Points on a hilly landscape, in no order, each with its height.
From any point a ball takes the steepest step (drop divided by distance) to one of its 2 nearest points. It stops when none of these is lower. Distance is the straight distance between rows; heights are no part of it.
(942): [138 130 109 186  79  79 139  80 122 158 172  85 116 143 123  64 153  95
  95  93  84 124 123 173  64 196 118 112 134 109  79 176  71 201 199 181
 124 116  94 118 170 153 163 157  99  87 123 189 102 159 141]  height 841
(1079): [104 146 168 123 104 128 102 154  64 155 109 133 146 143 136 150  92 125
 123 134 194 161 182 149 137 132 148 181 108 142 111  97 128 110 134 135
 175 130  98  91  84 166 115 108 129 162 160 164 114 142 117]  height 531
(815): [150 101 161 159 172  83 118 122 118  89 117 102 128  43 174  60 117 113
 132 148 152 144 114 149 102 121 117 145 126 113 153 170  80 176 152 116
 146  74 119 121 109 155 108 161 169 150  91 159  45 165 124]  height 421
(755): [144  98  73 140  85  96 190 184 127 133  88 162 102  64 129 150 170 143
 153 179  88  62 102 158  53  87 120 152 135 127 146 136 187 123 109 124
 160 134 154 127 153 138  99 122 160 121  60  80 152 160 133]  height 456
(620): [134 141 134 162 130 152 140 107 212 147 137 135 111 126  70 152 118 107
 108  96 125 102 127 163 144 173 173 100 129 163  82 148  75 149 177 125
 119 155  96 157 179 110 157 131 108  64  97 112 180 100 112]  height 324
(972): [122 117 143 158  96 110 130  91 149 153 159 101 106 143 146  91 138 105
 102  95 105 108 167 173  96 212 140 117 117 107  85 146  83 181 183 156
 145 126  95 113 156 128 134 140 118  95 109 167 110 119 122]  height 812
(782): [140 170 182 148 156 117  95 100 151 125 130 106 151 115 103  94  81  88
 113 102 186 188 128 174 142 165 166 139 124 146 100 137  39 180 167 132
 132 110  81 113 123 152 167 131 115 118 169 185 120 139 111]  height 399
(765): [ 95 135 144 194 114 152 169 170 138 189 102 162 128  98 133 103 152  92
 152 103 173  96 108 155 145 127 151 185  87 149 128 135 105 160 123 101
 201 126 145  96  95 142  87 122 114 127 131 147 140 129  87]  height 331
(1203): [122 115 138 101 171 150 129 102 189 123 112 141 143 100 156 122 104 168
 111 125  91 131 103 111 146 107 130  94 124 182 120  82 104  97 135  91
  90 130 126 148 174 118  58 152 157 127  95  55  82  79 129]  height 513
(73): [137 150 128 122 120 138  87 126 133 100 156 120 124 150  74 147 116  85
 105 114 155 148 143 100 152 131 185 111 134 113 108 167 128 130 145 165
  81 158 107 145 155 119 199 106 101 101 150 149 190 157 138]  height 49
(1130): [105  98 118 100  84 132 131 122  92 116 160 102 101 167 140 114 134 126
  88 110  59 116 167 104 112 126 127 108 143  99  89 134 173 110 140 187
  86 140 148 138 165 104 142 112 117 113 133 124 133 134 169]  height 491
(1161): [156 114 116 116 176 125  79 129 144 101 132 126 129 126 129 185 115 155
 144 154 154 105 143 127 150 146 127 101 126 104 176 126 143 135 116  90
 141 135 122 140  98 120 142 126 143 157 113 115 134 114 115]  height 625
(1178): [106 108 161 174 156 136 157 152 148 144 104 145 139  76 164  81 136 122
 155 119 162 112 105 146 143 114 122 168  97 138 152 134 108 149 129  93
 180 106 143 104 110 141  78 143 153 140 109 130  93 128 106]  height 262
(306): [123 122 119  86  75 107 141  68  81 119 169  90 117 167 132  93 125 134
  64 113  54 141 142 123  91 150  76 113 162 119  98 138 141 104 142 174
  72 110 136 140 162 105 175 134 102 110 164 132 118 138 165]  height 533
(399): [153 108 186 120 158 100 105 115 139  72 116  88 120  64 184  95  94 110
  96 157 150 155 156 156 104 148 156 110 117 101 118 162  69 173 183 139
 119 106  94 125 137 139 110 133 166 151  81 135  58 150 126]  height 483
(853): [117 105 114  67 109 125 114 154 100 145  92 148 126 162 155 186  95 193
 125 143 105 149 179 102 112 117 129 123 136 142 105  60 177  63 121 130
 111 131 135 139 144 141  82 120 166 160  88  82 105  93 153]  height 593
(210): [139 104 114 135 118 116 105 169  86  79 128 114 119 115 130 140 166  99
 151 157 149  87 132  88 114  97 151 142 124  41 194 167 196 163  85 138
 133 158 150 112  86 117 145 108 133 173 129 145 169 183 138]  height 180
(234): [137 114 150 149 174 111 151 116 125 102 122 121 146  63 149  70 136 115
 161 131 144 138  74 126 137  79  89 143 133 141 181 163 114 141 111 112
 136  95 160 124 112 144 110 165 150 137 130 137  83 144 132]  height 344
(937): [ 97 111 136  90 101 169 121 155 103 123 145 117 116 149 137  94 131 118
  99 100  87 180 130  35 145  63 167 123 129 119  88  98 164  72 125 181
  68 146 155 130 162 123  71  92 122 140 145  93 132 132 180]  height 410
(599): [126 166 151 152 159 152 131 162 142 146 104 162 152 108  88 135 124 112
 159 124 197 162  86 127 178  67 166 157 112 191 129 133 124 107 122 105
 162 131 141 126 109 146 125 128 123 123 155 131 150 147 108]  height 303
(431): [127 111 124 148 144 148 147 188 164 101  93 144 108  66 131 103 138 124
 134 142 116 127  84  90 116  39 193 112 127 131 119 148 148 113 127 136
 109 148 146 144 179 123  80 109 161 136  60  55 135 156 139]  height 767
(917): [133 158 100  68 123 119 125  91 103 141 142 146 153 187 131 140 108 160
 139 135 107 177 133 108 148 113  78 124 159 167 132  72 150  68  71 138
  80 110 126 151 118 107 179 118 107 138 189 131 128  95 130]  height 424
(1180): [ 93 117 168 174  87 128 178 152  91 165 108 122 131  86 153  40 151  93
 137 105 132 156 102 143 106  88 138 179 119 158  88 137 113 132 131 164
 157 101 153 102 130 172  86 133 131 125 137 168  91 162 125]  height 482
(618): [139 163 161 137 163 118  94 105 112 118 144 102 166 135 131  84 106 105
 121 113 165 174 124 150 149 151  98 132 125 135 158 130  83 163 128 130
 128 107 126 119  81 133 171 136 116 133 206 185 101 136 117]  height 466
(1086): [113 101 141 151  84 108 186 146  88 167  95 116 101  63 156  63 132 118
 120 142 102 155 113 145  63  71 159 168 144 167  62 142 112 113 146 165
 147 102 143 124 160 171  93 142 145 118  82 139  91 176 131]  height 434
(500): [175 134 109 136 141  83 136 115 137 116 132 114 123  90 104 119 136 118
 129 154 120 122 116 160  79 135 124 132 154 134 122 173 124 133 135 141
 137 110 129 151 147 143 159 159 132  92  90 135 135 171 127]  height 530
(43): [100 127 180 118 139 168 118 118 148 121 133 123 143 132 133  98 110 123
 108 103 133 168 121  94 184 111 165 124 112 148 112 114  98 118 148 127
  96 140 130 124 139 119  92 133 123 129 145 110  92 113 127]  height 560
(440): [ 81 114 119 133  82 172 174 175 124 166 114 172 121 147 120 122 160 141
 133  96  87 110 109  95 141  79 146 144 111 154 113  92 169  99 115 141
 112 156 173 117 158 121  68  98 125 113 121  82 147 109 130]  height 322
(332): [ 92 109  89 167  84 141 163  88 146 166 190 114 109 185 123 105 185 104
 130  82  53  45 110 156 100 191  66  96 124 103 103 133 144 160 155 141
 147 141 144 118 149  55 138 138 100  50 124 122 153  92 131]  height 771
(472): [128 105 113 164 102 119 174 177 137 147  90 156 103  66 140 114 175 112
 145 153 128  70 116 161  77 113 142 159 125 118 140 140 144 157 127 116
 182 130 147 112 127 136  94 124 147 121  69 118 144 150 109]  height 390
(1157): [121 122  87  74 108 121 120  75 112 141 153 127 118 198 135 158 116 157
 108 115  80 107 181 123 127 197  82 103 165 115 124  96 144 103 116 134
  89 111 118 161 137  75 184 137 114 127 146 135 142  85 135]  height 699
(496): [158 137 129 164 161 117 108 117 167  76 162  96 125  97  74 126 155  67
 127 143 159 111  92 122 134 113 168 103 135  97 163 209 125 176 131 134
 121 153 131 137 135 113 184 133 116  92 126 143 181 172 106]  height 677
(104): [170 101 135 150 145 118  94 151 154  70 125 100 104  70 116 131 133  80
 119 169 164 114 130 118 125 113 224 100 126  79 138 211 133 168 137 138
 125 157 102 129 138 117 149 117 137 125  70 133 163 184 112]  height 633
(1116): [123 146 128 102 117 122 140 118  86 142 139 133 158 181 135 141 141 137
 155 127 124 178 110  88 168  85  73 139 140 127 163 103 158  85  69 149
 107 132 153 122  94 121 147 113 108 156 220 164 134 118 126]  height 374
(67): [107 102 102  86 103 164  98 148 105 118 148 120 109 185 132 139 127 149
 108 106  79 144 160  47 147 114 145 109 137  88 115  97 170  90 110 174
  78 138 144 144 145 102 125  94 118 142 132 104 157 125 174]  height 449
(1102): [147 151  91  81 119 120  83 115  93 135 115 151 130 185 127 224  96 175
 151 165 160 115 191 142 125 191  80 143 145 124 148  89 150  94  85  92
 157 131  83 130  78 132 173 119 118 176 145 165 160 103 126]  height 776
(783): [119 131 112 131 100 125 177 162  93 135 110 153 146 122 104 123 157 120
 161 135 137 127  86 101 117  53 113 153 139 135 147 138 187  90  89 149
 132 137 179 122 124 152 120 114 127 122 149 130 151 157 135]  height 717
(474): [171 159 131  75 136  94  94  94  92  77 150  95 158 136  94 115  97 123
  96 137 107 197 104 115 114  75 127  95 165 137 116 155 126 111 127 162
  55 118 116 147 155 122 204 115 113 120 169 129 138 163 162]  height 244
(475): [129  93 120 126 158 171 112 168 176  83 132 122  99  98 139 102 137 124
 108 118  96 136 100  55 135  77 179  82 120  92 122 135 148 127 121 158
  81 155 141 133 171 105  64 106 150 140  79  49 130 128 167]  height 792
(1205): [136 127  65 133 127  87 181  84 138 184 143 141 147 169 158 141 150 180
 160 125  83  93 116 168  97 202  20 137 139 134 135  76 118 137 104 106
 160  83 130 138 110 140 131 165 116 121 137 157  95  81 109]  height 298
(857): [149 156  92  68 133 124  70 118  93 109 141 140 141 185 109 182  97 159
 137 147 139 167 158 100 128 124 119 115 160 141 136 100 158  79 103 136
  91 127 111 157 124 115 196 115 122 155 163 144 160 137 149]  height 468
(529): [161 105 131 144 155 110  91 173 140  88  98 120 111  57 143 129 130 110
 145 187 171 113 119 114 106  82 201 117 122  92 157 171 159 137 125 105
 150 139 119 122 121 134 112 121 170 168  60 105 131 164 112]  height 587
(639): [174 128  89 171 176  77 155  91 153 130 135 112 147  76 127  74 143 137
 137 131 105 129  68 173  88 150  72 120 137 156 149 166  66 176 144 102
 147  74 122 134 138 164 148 200 129  88 109 145  75 151 120]  height 632
(965): [112  82 156  88  96 113 118 142  91 126  94 124 105 125 185 145  97 162
 106 148  98 131 197 140  88 136 145 134 122 126  91  81 155  95 145 141
 121 123 131 124 143 140  77 118 173 166  72  98  77 117 150]  height 566
(695): [103 130 166 174 125 162 153 142 173 142 113 127 118  76 108  93 138  81
 119 112 149 122 112 147 146 114 194 128 112 134  94 169  83 158 156 147
 141 148 141 130 146 128 119 129 124  93 104 128 134 141  95]  height 264
(1038): [162 154  98 128 188 127  98 134 134  85 152 128 144 140 109 147 144 134
 181 151 159 147  61  68 165  71 115  97 142 115 199 151 161 111  80 128
 101 131 148 154  93 106 165 122 126 148 165 127 167 136 123]  height 655
(1023): [146 103 134 101 164 133 117 132 151  67 129  99 116  89 154  98 128 138
 125 142  89 147  73  57 142  45 130  73 139  90 153 156 154 109 110 143
  70 139 149 144 153 112  86 140 155 141 119  71 104 143 189]  height 816
(122): [149 126 130 126 131 120 151  83 128  90 166  71 118 107 120  78 148 114
  91 125  87 141  85 117 111 105  89 101 150 101 139 200 125 153 141 166
  81 124 149 137 158 121 151 154 107  90 147 117 104 153 148]  height 866
(635): [101 100 125 153  74  94 170 142  78 200 128 138 137 163 180 111 143 139
 142 109 111 104 162 168  91 179  85 178  98 102 111  84 131 148 136 148
 181 104 127  77  97 169  88 139 127 151 142 191  92 140 127]  height 439
(160): [136 146  96 181 132 156 145 127 199 127 153 136 108 134  57 147 164 102
 127 110 123  59 106 153 131 165 135 101 135 131 122 164 121 153 151 115
 141 153 125 150 146  91 162 135 107  47  98 108 191 119 102]  height 392
(738): [103 143 120 191 110 135 190 141 135 198 134 155 142 132 102 114 168 116
 159  90 135  92  95 161 124 154 102 172 106 148 130 119 118 149 132 116
 193 119 145 102 114 160 106 145 106  88 150 170 147 119 101]  height 391
(464): [111 131 188 108 122 114  85 149  66 113 102 121 143 129 161 128  80 138
 117 140 186 196 164 120 137  81 148 150 117 144 118  87 129 100 135 144
 130 119 119 111  98 158  99  99 170 185 144 149  77 157 139]  height 556
(141): [112 115 141 182 143 151 156 132 180 154 128 128 111 104 126 103 151 106
 129 106 126  76 125 170 132 167 150 115  96 137 113 140  94 169 161 112
 167 130 126 119 141 112  97 137 128  82  86 108 124 105  96]  height 171
(854): [132 102 168 103 120 105 102 107 108  85 106 101 108 111 179 119  80 133
  77 147 117 156 191 154  85 162 146 117 130 114  89 117 103 135 176 154
  98 114  94 140 139 138 109 131 171 149  88 124  59 136 139]  height 529
(1066): [118 159 166 118 161 151 125  92 145 127 148 114 169 140 121  84 111 107
 114  90 139 186  93 128 177 125 126 126 123 180 128 123  80 133 138 116
 102 125 127 120 131 124 138 139 106 104 197 142 103 111 106]  height 521
(88): [113 145 200 169 148 151 137 106 175 136 129 110 141  89 117  74 114  72
 113 100 171 161 113 162 162 152 189 138  99 150  94 164  34 182 176 138
 141 127  98 109 135 139 123 136 120  99 143 153 106 127  85]  height 337
(359): [127  85  83 111  85 115 174 181 109 128  89 165 122 120 148 168 143 154
 149 158  99  83 136 127  80  97 119 144 117  95 147 101 211 107  99 128
 138 151 156 115 134 137  78 111 158 161  79  78 142 133 146]  height 507
(45): [119 164 138 120  87 103 135 132  59 170 120 149 158 168 104 153 126 128
 153 119 165 159 156 148 118 136  95 198 130 152 130  89 140  95 104 151
 160 113 126  89  79 182 143 124 107 149 203 199 140 156 125]  height 493
(1057): [123 127 165 145 113 129  85 161  79 131 108 127 120 121 156 155 115 118
 140 158 212  99 181 139 144 159 137 160  95  73 162 138 129 166 101  93
 196 150  99  55  45 144 102  97 142 185 131 183 126 153 110]  height 339
(265): [138 113 142 122 105  85 104  79 107  80 169  61 104 144 166  93 127 122
  85 131  78 120 165 145  83 185  83  96 144  65 134 152  99 186 164 169
 105  96 125 138 119 106 174 147 118 129 146 167  83 143 149]  height 622
(555): [134 128 114 117 204 165  76 115 191  95 145 120 112 150 142 165 126 166
 140 134 126 111 122  68 189 154 109  78 118  92 182 113 118 133 101  79
 102 132 134 160 101  76 130 135 121 152 126  88 131  78 112]  height 592
(1054): [124 110 112  72  71  98 127 154  58 149 100 153 124 175 144 204 102 171
 132 157 124 135 208 131  86 135 119 160 133 126 102  73 195  73 116 138
 124 131 117 117 122 157 125 103 152 166 115 128 134 136 152]  height 617
(556): [128 138  72 111 106 136 182 147 147 157 105 195 142 163 108 209 136 180
 158 142 114  85 138 137 111 140  96 135 132 158 126  73 175  69 105  89
 145 123 136 154 139 134 112 117 120 113  91  87 172  89 120]  height 187
(392): [126 161 117  96 143 145  75 144 102 133 131 167 145 179  90 183 101 138
 144 128 178 167 161 105 170 117 160 134 132 149 119  97 146  82 111 112
 125 128 106 133 111 136 153 103 114 154 159 137 166 119 129]  height 505
(494): [109 162 161 155 142 151 165 140 139 188 103 154 156 110 104 115 101 134
 142 101 173 162 101 162 151 107 143 186 113 221  94  88  88 104 140 104
 176 112 137 122 126 167 107 145 119 113 148 138 119 116 103]  height 238
(938): [110 116  94 124 111 135 146  83 141 154 175 131 113 191 131 138 162 138
 129  99  74  69 140 132 142 195  62  94 135 108 141 115 144 130 116 123
 136 128 134 146 123  56 164 138 100  96 147 137 158  66 113]  height 734
(155): [134 117  88 136 132 147 125 137 158 156 120 163 104 152 133 217 139 163
 142 139 134  48 167 164 131 197 104 117 113 114 140 106 143 126 134  60
 182 142 112 121 105 110 115 120 128 133  79  99 166  75 112]  height 208
(888): [ 83 101 119 121  73 165 169 187 111 134 110 142 100 117 143  85 152 122
 109 110  65 139 104  81 119  44 166 131 118 125  93 116 186  93 114 172
  93 156 167 118 180 127  61  94 134 132 110  67 130 130 166]  height 367
(260): [118 158 133  91 119 129  53  86 113 126 127 109 120 182 136 160  69 149
  95 114 152 133 206 166 136 235 101 124 142 124 126  79  93 138 143 110
 143 110  68 134 103 101 180 121 114 143 164 164 120 107 128]  height 698
(195): [144  86 116 118 121 102 120 183 106  93  92 140 115  78 170 145 133 140
 155 183 138 115 125 107  97  67 148 127 126  89 164 135 196 121  98 122
 138 138 143 121 131 140  86 114 178 182  66  88 128 163 151]  height 548
(512): [136 146 140 143 113 110 143  75 114 119 168  81 128 126 110  67 144  87
  82 102 100 153 100 135 102 158 116 121 139 115 101 191  86 166 167 175
  94 120 127 122 163 138 176 139  97  80 158 161 116 146 138]  height 869
(423): [ 98  99 149 173  68 117 169 165  76 187 101 147 120 106 178  67 157 101
 133 124 126 123 151 166  96 135 151 194 106 114 101 128 117 155 132 150
 192 106 128  71 105 168  86 117 130 138 132 193  97 159 120]  height 489
(135): [132 124 131  94 127 107  75  83 118  97 139  94 109 165 156 142  97 142
  99 135 101 116 188 138 111 194  87  98 143  84 148 123 114 150 138 131
 106 113 116 152 108  95 178 137 124 143 149 152 103 112 140]  height 663
(180): [ 94 127 166 141 119 157  99 119 137 142 152 115 124 154 133 114 124 104
  92  84 134 118 185 147 164 186 164 116 102 115 105 127  95 158 170 134
 142 147 112 109 120 106 124 112 114 116 142 152 121 100 115]  height 780
(99): [147 147  67 112 159 139 138 117 171 142 135 182 137 170 109 208 125 186
 154 148 121  88 138 143 164 178  85 114 134 150 142  85 149  87 105  66
 135 126 111 168 117 111 132 120 114 118 113  86 162  50  97]  height 93
(463): [ 88  91 150 109 145 151 162 104 156 121 115 122 132 107 189  81 132 159
 127 122  73 111  93 105 143 103  89 118 109 142 137  84 122 101 127 105
 103 121 153 118 146 111  45 148 145 134 112  76  57  81 144]  height 471
(988): [198 155  87 151 168  59 131 105 135 132 119 129 155  79  96 113 133 138
 158 152 134 159  77 170  71 128 106 142 160 177 139 160  88 152 126 111
 151  76 119 138 123 179 167 186 123 101 114 165 118 180 128]  height 586
(1170): [100 131  95  98 120 162 102 129 110 153 125 150 120 211 122 202 111 168
 147 119 150  99 184 103 183 182  93 126 116  96 146  86 138 102  86  94
 144 142 109 125  84 100 136 102 107 172 158 133 161  67 124]  height 751
(666): [167 142 101 120 158  99 122 146 110  97 126 136 150 106  92 147 144 131
 163 158 144 151  75  91 127  40 129 119 159 144 164 149 176  92  92 131
 113 133 153 147 127 145 143 131 141 128 132 119 161 164 140]  height 685
(124): [ 94 102 153 165 136 163 179 119 199 116 125 121 106  84 150  77 155 105
 101 111  68  85  96 140 129 127 154 102  93 149  95 144  90 164 166 122
 118 141 138 117 185  93  70 135 137  84  66  66 102  96 117]  height 271
(900): [131 143 158 106 123 138 109  91 162 115 157 119 125 158  79 136  95  97
  75 102 123 163 146 127 156 172 178 107 144 134  83 150  73 157 196 153
  55 152  81 142 191 104 196 108 108  96 139 122 163 112 145]  height 155
(771): [114 141 123 159  90 106 178 146  87 190 111 151 155 135 106 128 157 114
 163 122 148 125 109 144 103 132  93 188 123 139 130 122 140 126 114 147
 178 121 147  94  96 184 120 135 103 120 168 190 151 167 120]  height 447
(469): [112 108  96 136 104 138 152 155  93 114 139 133 135 159 130 145 178 108
 159 130 121  85 118  79 145 102  95 131 120  40 202 148 191 141  64 144
 120 167 179  95  84 108 130 107 111 151 176 146 176 138 137]  height 265
(962): [132 127 141 116 113 135  78 171  79 112  98 136 130 159 137 187 122 142
 157 163 202 132 169  88 147 118 139 152 107  78 178 125 172 128  83 110
 149 159 122  82  63 140 116  86 139 202 146 160 148 151 134]  height 388
(218): [160 166 105  93 183 133  84 121 142 132 121 162 151 142  98 187  82 148
 146 138 171 154 140 161 149 144 135 117 138 188 123  89 113  99 119  72
 140 114  93 154 113 136 173 133 121 144 131 116 147  92 113]  height 547
(1017): [112 131 171  87 146 144  88 141 111 116 114 126 146 141 163 132  81 157
 105 120 139 192 155  98 162 104 152 123 119 153 114  71 114  97 139 127
  96 118 121 130 121 133  83 116 160 173 142 110  76 113 143]  height 580
(63): [141 146 119 118 190 152  76 108 161  88 170 107 127 157 110 138 140 129
 140 125 143 131 116  68 195 133 117  84 138  85 182 148 127 143  95 122
  86 139 139 152  99  77 174 124 108 137 180 134 150 116 112]  height 623
(232): [122 103 141 158 111 131  96 174  95 107 125 111 104 101 156 119 152  87
 128 151 160  88 158 129 126 137 173 147 109  58 165 164 155 171 111 132
 163 146 128  83  82 123 118 103 137 163 117 161 132 164 111]  height 266
(38): [ 99 116 126 143 119 115 170 109 117 196 122 144 147 156 164 120 120 156
 137  96 108 113 133 169 111 184  68 169 105 153 109  78 101 130 135 109
 169  96 128 105 101 154  85 153 129 133 152 154  85  86 117]  height 381
(541): [ 98 139 102 128  96 155 164 144 131 179 128 171 118 159  85 159 141 141
 137 111 103 102 131 132 124 122 126 143 136 179  99  92 160  86 126 127
 138 141 144 158 154 130 131 116 105  84 127 100 172 105 124]  height 263
(1089): [133 114 117 105 190 156 125 101 210 116 127 139 134 128 155 148 122 176
 136 131 107 101 108 111 164 149 102  81 120 139 154  94 115 121 120  67
 114 118 131 157 129  98  95 141 147 124 102  70 106  60 107]  height 555
(174): [109 139 144 112 119 161  68 125 104 140 127 126 112 189 133 182  88 161
 114 102 180 108 210 121 181 208 125 133 111 112 117  92 110 129 125  85
 151 157  88 112  90 106 128 110 120 168 143 138 136  76 128]  height 729
(1190): [150 127  71 103 139 112 157  82 160 148 133 152 133 152 145 168 129 180
 146 143  87 100 140 169 112 181  46 114 145 154 137  79 142 105 110  89
 147 103 131 170 120 108 138 156 131 115 110 105 116  63  97]  height 201
(768): [144 128 123 122 144 145  88 111 200 110 146 127 106 140  89 176 102 108
 100 112 134 107 167 140 156 210 174  84 133 110 103 149  89 161 184 112
  96 158  76 152 179  95 172 135 131  94  89 108 168 106 118]  height 250
(295): [149 144 140  88 126  96 138 105 101 116 124 111 146 111 117 105 111 138
 101 131 100 191 104 136 101  77 120 120 159 180  94 131 120  97 135 151
  80 110 138 143 169 148 134 143 128 108 130 106 107 148 153]  height 325
(894): [180 167 104 101 190 101  94 133 126 107 118 156 155 126 106 198 110 153
 178 186 180 138 114 143 121 102 122 120 144 153 165 116 157  98  98  79
 149 120 105 139  98 150 161 137 141 165 130 126 154 128 118]  height 588
(290): [128 144 162 130 155 161  67 132 144 125 132 121 128 140 114 154  90 117
 117 115 193 134 185 139 173 181 169 123 106 131 120 121  92 142 155  96
 151 145  86 117 116 124 131 114 127 134 127 132 125 117 109]  height 755
(951): [119 124 148  79  98 101 130  62 104  68 153  61 105 156 181  76 112 138
  58 128  40 150 129 113  84 146  65  96 152  83 108 129 121 141 149 170
  61  88 136 148 143  98 155 147 105 134 175 126  68 126 175]  height 574
(52): [145 113 103 159 128 138 125 168 163 134 104 161 100 100 130 173 146 132
 142 155 143  57 144 170 112 163 157 133 113 126 142 128 141 143 143  74
 187 144 123 132 116 126 103 118 141 126  52  87 158 120 106]  height 302
(53): [123 116 130 126 149 127 157 106 132 128 136 125 142 112 154 106 144 147
 154 124 109 123  91 123 140 111  75 123 127 132 162 114 127 119 105 109
 121 118 162 129 116 119 111 151 137 125 143 122  89  98 121]  height 413
(534): [135 140 151 122 178 134  64 155 107  95 115 118 136 149 136 165 104 155
 173 153 209 155 131  83 182  97 129 131 110  95 197 124 134 133  85  84
 143 137 119 104  54 128 125 111 148 215 164 148 118 129 126]  height 423
(291): [150 170 127 118 119 124 119 111 110 111 153 104 139 133  55 116 136  83
 103 120 131 179  85 110 135  73 148 109 155 145 110 194 129 122 136 178
  77 149 129 150 169 127 202 123 100  93 164 137 176 176 151]  height 153
(317): [122 130 123 137 104 128 179 190 120 134  80 155 132  73 118 101 143 121
 155 148 131 139  69  90 113  10 161 152 138 149 136 136 171  94 103 139
 134 141 166 133 154 153  90 116 152 137 105  88 140 167 148]  height 742
(282): [117 182 133 147 123 161 154 104 176 176 127 147 136 137  53 139 127 105
 121  86 154 138  91 158 154 130 153 143 139 210  87 132  82 122 147 128
 134 143 117 147 148 138 168 134  85  59 146 133 175 109 106]  height 358
(864): [121 116 168 103  94  93 166 133  78 119 111 106 124  80 157  76 112 130
  90 149  90 185 121 130  87  46 154 142 152 160  80 141 137  84 143 180
  99 113 140 133 178 160  88 137 151 136 100  97  77 165 165]  height 384
(150): [ 83 101 124 148 108 181 160 152 174 145 126 149 108 125 135 107 156 129
 107  96  70  94 113 113 142 112 155 114  97 146  99 108 134 124 146 126
 111 155 143 127 171  94  66 110 122  94  91  58 130  96 126]  height 338
(1084): [172 144  90 182 129 101 147 121 187 133 127 131 109  81  73 160 162 105
 136 143 137  68 108 174  79 165 145 131 153 145 120 175 111 160 155 116
 171 129 109 158 152 139 162 152 116  59  69 127 183 159 105]  height 461
(22): [132 190 107 136 130 135 164 122 136 199 118 165 160 131  64 138 119 133
 144 103 138 162  97 179 116 122 126 170 139 234  79  97  91  96 131 122
 164 114 125 143 144 164 154 153 103  84 154 148 151 117 111]  height 301
(1120): [ 94 127 120 115 121 158 138 150 106 139 132 136 150 186 135 156 152 137
 165 121 135 128 121  70 185 100  94 135 103  76 188 112 172 108  57 131
 112 152 173 106  81 113 119 100 112 177 193 147 152 106 124]  height 323
(697): [162 145 145 166 159 108  95 120 126  91 153  97 140  86  99  98 147  69
 140 135 181 126 111 145 127 125 147 140 133 106 165 196 109 177 130 130
 144 121 123 117  91 150 171 144 126 115 162 190 141 185 110]  height 715
(339): [155 113 158 119 173 125 125 100 145  59 154  76 127  69 133  73 133 103
 105 139 104 150  67  91 146  69 127  82 138  88 140 210 115 154 143 151
  71 132 133 143 156 127 139 146 136 126 125  96  95 149 161]  height 842

Where does a ball stop that starts at each point below?
(464) -> (1178)
(43) -> (141)
(122) -> (1178)
(894) -> (210)
(666) -> (1178)
(496) -> (99)
(639) -> (73)
(1102) -> (210)
(260) -> (440)
(1054) -> (1178)
(938) -> (440)
(988) -> (73)
(1180) -> (73)

Call two points neighbours if one is among the 2 nearest of the other. Go from one point of each pair to the other, from neighbour to neighbour, staying as low as possible. Name the highest point that can't be avoided.
(141) / (99) -> (150)
(73) / (210) -> (1161)
(73) / (1178) -> (282)
(73) / (99) -> (423)
(1178) / (494) -> (765)
